Each scene shows the same named points in several views. A view is turned or mirrored, shifted and resized as a whole, has a little noise and may leave points out.
In the rows, 128 means zero.

Scene 1
View 1
J_527: [158 137 128 123 163 129 127 158 164 131 124 152 191 142 159  88 114 125
 113 115 138 103  95 152 115 124 100 143 130 128 100 159 128 113 104 151
 146 104  92 129 131 130 118 140 112 138 105 132  95 125 140 136 123 145
 116 125 134 102 132 115 125 145]
J_87: [138  59  75  67 154  98 123 197 155  49 104 138 101 113 155  88 130  69
 181 159 171 141 127 143 145  68 148 168 174 102  26  79 112 147 178 145
 138 113 231 136 158 154 119 166 131 100  71 153 112 148 155  88  38 151
 124  94  97 127 152 144 202 156]
J_501: [136 111 123 119 144 116 155 130 185  77  78 147 123 144  90 146 130 135
 127 134 170 137 144 133 207  75 193 135 133 165 176 149 100 160 130 142
  92 128  86 165 140 140 131 106 116 137 103 129 174  92 139 122  73 179
 156 119 160 123 133 135 153 128]
J_808: [153 143 133 128 154 124 135 131 177 119 105 145 180 151 130 110 114 146
 111 116 144 103 116 144 147 114 137 136 118 152 151 170 116 122  99 146
 124 111  53 143 127 121 127 124 117 149 109 132 124 106 140 141 119 162
 129 123 154 105 127 117 124 132]
J_316: [134  87 101  91 142 133 139 170 168  72 117 140 105 101 157  86 143  76
 160 154 169 143 115 137 163  85 157 150 173 111  70 103 116 172 174 164
 131 131 194 147 165 178  96 139 117  81  74 130 155 128 140  92  33 160
 131 109  91 142 156 139 175 154]
J_168: [132  84  95  95 142  81 139 147 175  51  60 139 119 149  92 145 124 124
 149 139 171 136 159 141 192  62 191 148 134 157 136 130  96 141 143 125
  96 115 118 155 135 119 151 121 128 150 100 144 143 115 153 116  68 169
 152  98 163 116 132 144 179 125]
J_70: [154 125 116 116 164 118 122 159 166 114 109 149 177 149 150  98 112 128
 124 120 145 106 107 151 127 116 113 149 128 130 104 151 123 110 111 146
 136  99  96 130 131 122 128 140 121 144 110 142  98 130 151 135 116 146
 117 115 141 100 134 125 135 139]
J_910: [161 158 136 141 163 123 126 136 172 141 112 152 214 167 136 107 106 155
  96 102 128  91 100 150 120 129 100 140 104 153 148 189 130  92  75 148
 136 100  29 128 109 103 133 129 107 172 124 135  90 114 149 162 155 150
 116 122 162  90 124 108 104 128]
J_931: [157 138 128 126 159 111 132 141 171 115  99 152 182 154 126 109 113 142
 111 110 143 104 114 146 138 110 128 141 114 148 134 165 119 110 101 145
 126 104  65 137 127 115 132 129 115 161 113 138 113 116 149 141 124 152
 124 116 156  97 127 115 128 130]
J_94: [142 112 111 114 150 106 135 146 175  80  85 144 150 149 116 125 121 130
 131 129 157 122 138 144 171  91 160 145 132 153 136 147 110 133 121 136
 111 115  92 150 132 124 134 125 118 145 102 139 133 111 148 125  92 160
 140 108 150 114 136 129 152 132]
J_702: [144 118 123 112 150 149 141 168 165 114 137 148 143 102 182  67 132  87
 138 142 156 127  89 142 131 114 117 147 168 107  64 123 126 155 150 176
 146 122 164 140 159 175  86 140 114  79  83 129 134 129 133 104  62 152
 120 125  86 128 152 121 148 165]
J_937: [144 113 116 119 150  85 137 125 183  73  55 142 158 171  76 155 111 156
 123 122 163 123 156 143 192  78 182 141 109 177 179 160 104 124 110 119
  98 106  51 157 116  93 163 113 123 181 116 139 135 100 159 141 112 168
 149 108 194  98 117 136 151 114]
J_254: [148 135 141 128 148 158 150 137 180 120 129 146 149 118 151  91 133 109
 118 131 160 126  99 136 158 114 139 134 147 132 129 152 118 159 126 177
 130 130  99 147 151 167  90 113 110  95  97 117 160 105 123 115  76 168
 133 128 112 126 143 118 132 150]
View 2
J_501: [111 140 144  98 131 136 112 139 122 159 118 129 160 148 105 132 113 159
 168 144 111 142 113 146 140 123 123 119 125 137 146 114 121 114 118 129
 129 130 121 128 121 137 145 144 141 124 135 170 147 137 104 146 173 149
 131  97 130 146 139 120 147 130]
J_94: [119 136 133 108 118 126 111 144 122 140 126 137 155 128 122 133 117 155
 133 144 116 127 117 150 134 127 128 131 140 130 137 136 127 115 133 119
 134 135 120 124 124 137 131 147 133 123 131 150 144 123 116 146 157 123
 131 105 124 147 140 123 142 126]
J_910: [138 133 112 141 128  96 108 152 114  99 140 131 143  88 142 124  82 145
 112 123 115 129 125 143 145 142 134 128 150 130 112 152 138 103 142  96
 152 134 115  96 123 141 138 148 114 120 119 108 144 109 133 149 138  91
 130 130  91 151 142 125 126 132]
J_254: [147 127 124 115 139 139 105 151 118 147 124 132 136 125 105 138 108 163
 166 139 138 142 125 132 130 134 132 120 139 135 134 141 128 125 129 122
 129 129 119 100 111 131 140 133 159 129 121 143 155 137 151 145 147 135
 113 145 128 141 129 115 135 133]
J_87: [124 121 141  69 110 179 111 140 123 174 116 156 156 149 108 157 180 159
 117 182 154 103 121 136  94 111 131 169 159 129 157 163 122 154 147 137
 107 144 140 145 116 131 109 137 185 139 133 173 141 138 145 141 136 133
 113 119 170 137 123 113 148 103]
J_168: [101 143 146  92 111 137 115 134 123 157 121 136 167 145 119 135 135 152
 133 155 106 126 111 153 132 118 122 140 135 131 146 124 118 116 129 130
 129 136 122 146 126 138 131 151 133 124 139 171 138 128  95 146 168 135
 134  82 134 148 140 117 150 119]
J_937: [ 97 147 136 114 117 109 114 140 122 132 127 129 166 125 133 121 104 147
 126 137  89 133 108 157 150 127 121 125 132 130 136 121 127  98 126 112
 143 136 113 135 134 146 141 161 106 115 134 154 136 115  84 150 170 122
 143  75 108 153 148 126 141 125]
J_702: [154 118 124 101 133 158 106 149 120 155 123 145 136 127 104 151 135 163
 150 156 159 127 131 127 109 128 142 139 150 133 140 158 127 142 141 126
 119 135 134 106 107 126 127 129 182 138 119 146 154 140 172 143 131 130
 104 157 150 136 125 112 136 123]
J_931: [131 134 120 127 125 111 108 148 118 116 131 133 148 105 134 130 103 149
 120 134 117 128 122 144 137 135 131 132 147 130 124 147 132 109 138 108
 142 132 117 110 124 139 134 149 124 122 126 126 142 117 128 147 146 104
 130 118 108 150 139 124 134 128]
J_808: [131 135 120 131 132 113 108 148 118 121 133 131 147 109 127 128  94 151
 133 132 114 134 121 146 143 136 131 125 142 130 125 141 131 107 135 107
 144 131 114 107 121 139 138 146 127 119 122 129 148 118 127 148 150 111
 129 121 109 150 137 122 133 132]
J_316: [135 122 142  84 125 176 109 143 123 175 114 146 149 151  95 154 153 166
 153 168 154 124 124 131 107 117 132 145 144 135 154 150 120 149 135 138
 110 137 135 128 112 127 124 131 188 135 127 168 151 145 151 142 145 147
 108 133 161 133 125 111 146 115]
View 3
J_937: [133 103 118 116 149 119 143 133 107 105 141 115 156 126 129 134 123 133
 139 155 131 159 141 137  84 115 107 135 139 121 114 149 120  98 164 112
 138 153 142 138 135 138  88 120 122 140 129 112 130 113 164 172 123  92
 112 142 106 134 118 147 124 118]
J_70: [112 124 145 133 127 128 141 111 118 115 162 143 144 131 136 122 104 115
 161 135 105 133 135 122 116 127 123 137 149 129 127 119 110 131 123 126
 130 137 132 130 156 134 127 134 116 129 120 130 135 136 119 130 124 126
 153 132 108 135 117 123 122 113]
J_702: [114 150 147 133 130 107 144 113 115 114 173 148 126 129 120 124 135 111
 158 117 113 103 133 107 118 140 149 146 155 114 127 100 116 166 117 168
 130 116 153  99 148 116 155 126 120 124 132 161 148 123  81 118 116 167
 149 110 159 137 128 105 104 128]
J_931: [117 112 138 129 131 123 133 113 121 119 151 135 142 135 144 129  96 118
 146 142 107 139 134 130 104 117 119 127 148 135 127 135 105 118 132 124
 128 144 136 139 146 138 118 127 119 127 119 116 132 136 134 134 121 111
 139 135 104 136 116 130 123 113]
J_87: [124 158 142 134 142 110 163 139  79  87 177 158 150 109  84 108 175 138
 175 121 138 112 155 107 118 155 143 183 146  83 116  76 151 166 140 142
 145 106 141  96 170 109 138 128 105 143 138 172 146 105  80 145 123 171
 158 128 146 137 125 109  99 134]
J_254: [117 130 133 124 132 108 135 114 127 125 155 133 118 133 133 134 118 114
 140 126 111 119 131 117 101 124 138 128 154 125 123 125 103 145 132 167
 131 131 161 115 127 124 142 118 133 121 132 141 141 125 108 127 110 142
 124 107 159 135 129 118 113 122]
J_316: [124 151 135 129 143 101 155 133  98 100 170 145 129 119  98 123 165 131
 157 119 134 109 142 106 112 142 148 161 151  95 118  93 136 166 139 167
 140 110 158  93 148 111 146 120 122 134 142 170 150 104  86 140 116 169
 137 114 172 133 130 110  97 134]
J_527: [111 123 149 134 120 125 136 102 126 124 163 146 137 137 143 125  96 110
 154 132  97 125 130 121 119 124 127 129 152 135 132 119 104 136 114 133
 125 135 132 133 151 132 136 133 116 126 116 130 136 141 114 117 125 129
 153 126 111 137 117 118 121 109]
J_94: [124 121 127 122 140 118 143 126 109 106 150 129 145 129 122 128 127 132
 147 138 124 137 138 123  96 125 122 141 145 118 118 130 121 124 149 131
 132 138 145 129 140 132 112 121 122 134 131 131 136 116 133 154 118 119
 125 130 122 138 123 130 117 123]
J_168: [135 121 116 117 154 114 154 145  90  93 150 127 153 120 108 127 152 140
 147 145 144 147 149 125  89 129 123 154 140 101 109 125 140 118 167 124
 142 136 147 121 143 127 101 118 120 142 138 134 138 101 142 175 121 120
 117 138 131 134 121 138 111 129]
J_910: [110 104 146 132 121 133 128  99 135 131 152 137 142 144 158 135  74 109
 148 145  90 140 125 131 111 112 113 113 147 147 133 142  91 115 119 119
 121 149 130 151 145 144 119 135 120 123 109 105 126 149 138 120 125 102
 144 135  89 137 113 128 129 102]
J_501: [134 118 113 111 153 106 145 137 107 105 142 115 136 125 117 137 146 134
 132 140 141 139 140 123  79 125 129 140 144 109 110 138 125 125 166 148
 139 139 165 117 117 129 111 111 130 132 142 135 140 102 139 170 112 123
 100 118 159 131 130 142 109 130]
View 4
J_254: [142 125 118 136 140 146 127 127 143 135 134 110 123 142 144 133 119 131
 111 135 116 117 129 137 120 124 118 130 139 127 125 129 125 124 121 120
 125 116 142 129 127 112 112  96 131 125 153 115 114 127 137 138 130 139
 146 123 120 139 152 109 133 139]
J_702: [136 135 128 141 147 145 132 126 142 119 145 105 129 139 159 143 116 141
 131 139 116 126 140 148 131 115 100 124 137 132 141 116 123 134  99 119
 120 113 143 156 134 131 134  84 130 119 150 100 104 129 140 126 123 145
 143 118 111 141 142  83 133 146]
J_70: [148 134 122 133 107 132 139 130 135 126 126 108 130 152 157 123 153 136
 132 125 129 116 131 135 132 134 124 121 122 138 148 128 138 151 115 143
 140 129 155 130 139 133 141 111 128 120 130 111 151 129 130 148 109 114
 115 119 139 126 149 135 149 144]
J_94: [139 129 116 133 128 127 141 122 125 132 113  96 125 138 131 132 126 130
 105 142 115 110 132 125 129 147 135 130 133 127 140 132 134 135 137 138
 125 119 145 138 122 116 129 115 153 118 142 126 141 131 127 140 117 126
 121 127 143 147 143 133 144 144]
J_87: [120 143 130 139 150 124 156 108 119 103 135  80 135 127 147 156 104 142
 128 167 107 121 151 138 151 134 105 132 140 136 169  99 130 148  97 127
 111 103 138 195 134 149 166  96 169 105 144  97 124 132 142 109 111 154
 118 119 119 162 125  78 145 158]
J_808: [152 127 115 131 116 134 131 132 135 141 120 111 124 146 141 120 141 130
 111 124 123 108 126 129 121 138 135 127 127 131 127 136 134 134 136 138
 139 131 151 113 126 115 117 113 128 125 139 125 143 128 126 155 119 114
 125 124 140 129 153 145 142 138]
J_168: [130 132 110 133 134 118 152 113 111 131 102  84 125 131 118 136 109 129
  95 160 105 104 137 118 131 161 142 136 136 127 149 123 134 135 146 139
 117 115 142 156 115 116 138 126 176 110 145 128 146 129 127 133 115 132
 113 132 150 164 138 132 147 149]
J_527: [151 131 124 132 112 136 132 133 141 127 134 112 127 151 161 122 151 137
 130 120 133 117 130 138 128 127 120 119 124 134 138 131 132 145 111 136
 140 128 154 123 141 129 130 103 119 122 135 109 139 127 131 151 113 117
 123 118 132 121 152 128 143 141]
J_316: [126 135 122 142 157 139 141 113 129 118 135  92 131 128 144 153  97 138
 118 158 108 121 143 138 137 126 106 131 147 129 147 108 125 130 106 117
 110 103 138 175 128 131 139  90 157 113 153 104 107 130 142 115 122 156
 138 123 114 158 134  78 134 151]
J_501: [133 123 108 134 146 128 140 115 122 145 108  94 121 132 114 138 100 125
  88 155 103 103 134 119 118 154 139 139 145 121 130 129 127 120 153 131
 115 112 139 140 109 101 114 117 165 120 154 132 128 129 129 133 129 138
 131 137 142 160 145 126 134 144]
J_910: [158 129 116 128  96 135 131 136 142 139 124 117 124 158 153 108 164 132
 120 109 136 110 121 132 120 136 135 122 115 135 132 144 136 144 131 145
 150 138 160  99 136 120 120 115 112 127 132 125 156 127 121 167 113 100
 120 120 147 116 160 160 146 135]
View 5
J_87: [126 178 132 141 114 120 129  94 122 128 120 177 113  87  91 104 127 143
 136 151  72 129 133 153 126 141  98 121 177 109  97 140 154  91 119 109
 108 146 147 196 141 110 103  96 179 133 119 152 128  90 151 149 117 126
 108 125 114 138 114 105 133 136]
J_937: [151 109  82 111 135 123 100 161 118  94 128 112 126 124 147 147 169 110
 143 164 168 111 144 156 123 142 116 103 114 125 161  85 120 171 132 144
 117 120 111 146 142 158 136 126 157 132  77 117 104 114  65 128 155 127
  98 120 128 134 117 124 110 104]
J_94: [138 137 101 115 131 119 117 140 118 114 128 118 127 123 134 138 150 119
 133 145 137 116 141 145 129 140 119 114 129 119 148 108 125 141 131 134
 122 126 122 158 134 140 131 122 152 133 103 120 109 117 100 129 135 137
 105 126 129 135 124 120 123 105]
J_70: [120 151 107 117 126 123 115 133 123 126 123 105 130 135 127 133 142 127
 119 111 133 118 132 133 138 137 120 119 144 127 166 131 137 129 129 126
 146 122 122 146 123 124 134 126 139 165 114 115 113 117 104 124 127 135
 128 148 130 119  99 133 138 110]
J_527: [113 154 114 116 126 118 117 132 125 130 125  96 130 147 131 137 139 130
 113  96 134 119 130 127 138 136 127 125 143 124 171 141 134 123 130 124
 155 123 123 145 118 124 141 130 125 169 125 111 115 124 113 125 121 141
 130 151 134 118 103 140 144 101]
J_501: [149 128 108 116 138 116 124 136 117 111 136 121 130 112 139 147 145 112
 140 171 137 120 141 144 127 146 126 117 116 109 126  95 106 141 137 138
  98 135 123 177 135 160 130 115 158  98 104 123 112 118 103 139 147 155
  85 109 127 149 157 113 105  96]
J_931: [128 133 100 115 133 123 109 144 123 117 126  94 131 143 139 145 150 120
 120 119 152 112 136 136 136 136 127 116 129 129 174 121 131 143 134 134
 144 119 115 138 125 138 140 131 132 158 103 111 109 124  90 123 135 137
 121 142 133 123 107 136 129  98]
J_168: [150 131  97 122 129 124 115 136 119 103 127 143 122 104 128 132 157 118
 147 177 132 116 140 161 117 145 106 109 131 115 127  93 128 145 127 132
 103 132 124 171 145 146 124 112 175 117  90 134 114 107  91 136 146 127
  92 113 123 141 128 109 110 116]
J_808: [128 134 102 112 132 120 115 147 121 119 129  89 134 140 142 150 151 116
 121 122 155 115 133 134 136 137 131 119 121 125 170 117 122 144 134 137
 141 121 114 144 123 144 143 130 127 151 110 106 110 127  92 126 133 145
 117 137 135 125 118 135 129  94]
J_702: [112 177 138 127 123 112 142 102 127 142 128 122 132 119 112 126 118 134
 114 114  90 133 124 124 139 138 127 137 152 106 125 154 131  93 129 118
 127 144 141 178 122 122 127 108 137 137 144 124 130 118 156 145 113 162
 120 143 130 134 137 120 143 103]
J_254: [120 155 126 113 131 112 133 124 126 135 135 100 135 132 133 144 128 121
 117 118 122 126 128 121 139 139 138 136 127 107 136 132 110 118 137 130
 124 137 131 168 114 140 136 115 131 123 136 112 122 131 132 137 124 172
 112 133 136 135 150 122 130  92]
J_316: [125 173 138 129 125 112 142 103 123 137 130 141 127 106 110 124 117 131
 126 140  88 130 131 134 136 142 121 130 152 100 106 136 128  95 128 119
 107 149 142 191 127 129 119 101 154 113 138 129 129 112 150 147 120 158
 108 124 126 144 148 106 129 110]
View 6
J_702: [117 113  98 140 148 112 164 134 107 157 153 131 138 129 139 143 133 106
 119 142 150 120 120 113 140 126 161  83 116 128 123 121 149 133 142 124
 131 121 108 162 137 143 117 133 123 133 129 105 107 112 140 139 131 145
 138 132 124 117 157 118 122 106]
J_501: [124 120 112 123 122 114 126 135 129 129 147 119 113 111 125 132 115 147
 126 147 122  81 108 150 115 168 112 127 126 140 103 154 138 125 130 108
 116 115 124 154 113 140 114 120 119 162 104 104 132 158 121 126 147 149
 150 136 140 148 145 126 114 140]
J_254: [127 116 105 141 142 103 144 132 115 148 144 129 131 129 127 135 111 116
 116 147 133 104 110 118 123 138 151 107 119 130 105 129 127 120 143 123
 133 124 122 151 118 150 120 141 118 146 115 110 108 139 132 144 146 139
 154 140 124 120 148 116 116 115]
J_70: [138 105 126 156 132 119 134 115 115 126 155 126 137 121 108 130 106 123
 115 147 139 127 157 113 111 123 147 119 117 141 136 129 139 120 134 137
 133 129 126 139 111 147 129 137 116 145 125 113 144 124 128 157 132 151
 138 134 125 111 155 116 114 136]
J_931: [141 109 127 156 134 111 128 115 120 125 146 127 132 124 104 124  93 129
 114 148 131 116 146 112 105 129 144 127 120 144 123 136 126 113 134 133
 136 128 134 136 102 150 129 144 111 154 117 116 139 141 127 157 141 144
 148 138 121 111 148 115 109 133]
J_87: [104 111  94 125 128 130 170 136 113 145 170 118 121 112 149 146 158 121
 130 133 161 120 135 128 150 139 135  75 116 133 149 129 194 149 127 114
 118 110  92 175 156 134 111 104 130 128 137  96 135 102 139 119 114 168
 117 114 148 132 162 120 130 135]
J_168: [125 115 117 124 112 124 126 128 128 114 158 114 111 105 122 132 118 151
 127 143 129  94 134 150 118 164 105 126 123 143 129 155 162 127 122 113
 116 113 119 152 118 137 118 111 120 158 113 105 154 146 120 125 136 161
 132 128 148 146 150 126 113 159]
J_808: [143 109 129 155 131 111 126 114 121 121 146 125 132 125 102 126  91 129
 114 150 129 113 144 118 101 135 138 133 120 144 119 137 122 110 137 131
 135 130 135 134 100 152 131 143 109 157 115 116 140 143 123 156 143 142
 148 141 121 115 149 118 110 138]
J_910: [155 103 141 170 134 111 119 105 119 117 144 130 141 126  88 120  76 125
 106 152 126 126 167 101  92 118 150 142 115 147 128 132 110 105 136 146
 142 137 144 124  89 153 139 152 104 154 119 123 150 135 122 175 140 141
 147 142 115  98 152 116 103 139]
J_316: [109 118  91 124 137 114 167 140 114 155 160 124 123 123 149 147 146 119
 127 138 151 107 109 130 149 143 142  80 120 127 123 132 171 142 136 110
 123 113  98 172 148 137 108 117 129 136 126  94 112 119 139 121 132 151
 134 125 141 135 156 121 125 118]
J_94: [130 112 121 139 122 119 130 124 124 120 152 117 122 113 116 132 107 139
 120 145 129 106 138 131 111 150 125 125 122 141 125 144 145 121 130 123
 123 120 128 145 113 143 120 126 116 157 115 109 146 144 122 141 140 150
 140 133 133 129 150 122 111 144]
J_937: [140 114 136 137 111 123 108 116 134 101 150 114 118 108  98 123  92 157
 121 148 119  96 149 146  96 161 104 147 122 151 124 157 137 111 123 124
 119 122 137 134  95 142 128 122 111 171 104 113 168 161 111 141 142 153
 144 133 138 138 146 123 106 166]
J_527: [139 106 125 163 139 115 139 115 112 132 150 129 141 127 108 129  98 114
 109 148 137 127 155  99 112 117 157 118 113 142 134 125 129 117 138 141
 140 132 128 139 109 150 133 146 112 142 126 113 136 120 132 165 134 146
 140 137 119 102 154 113 111 127]

In a view up to two points have been moved. Name them for each view, in the order of its rows, or write none.
view 1 => J_501
view 2 => none
view 3 => none
view 4 => J_70
view 5 => J_316
view 6 => J_931
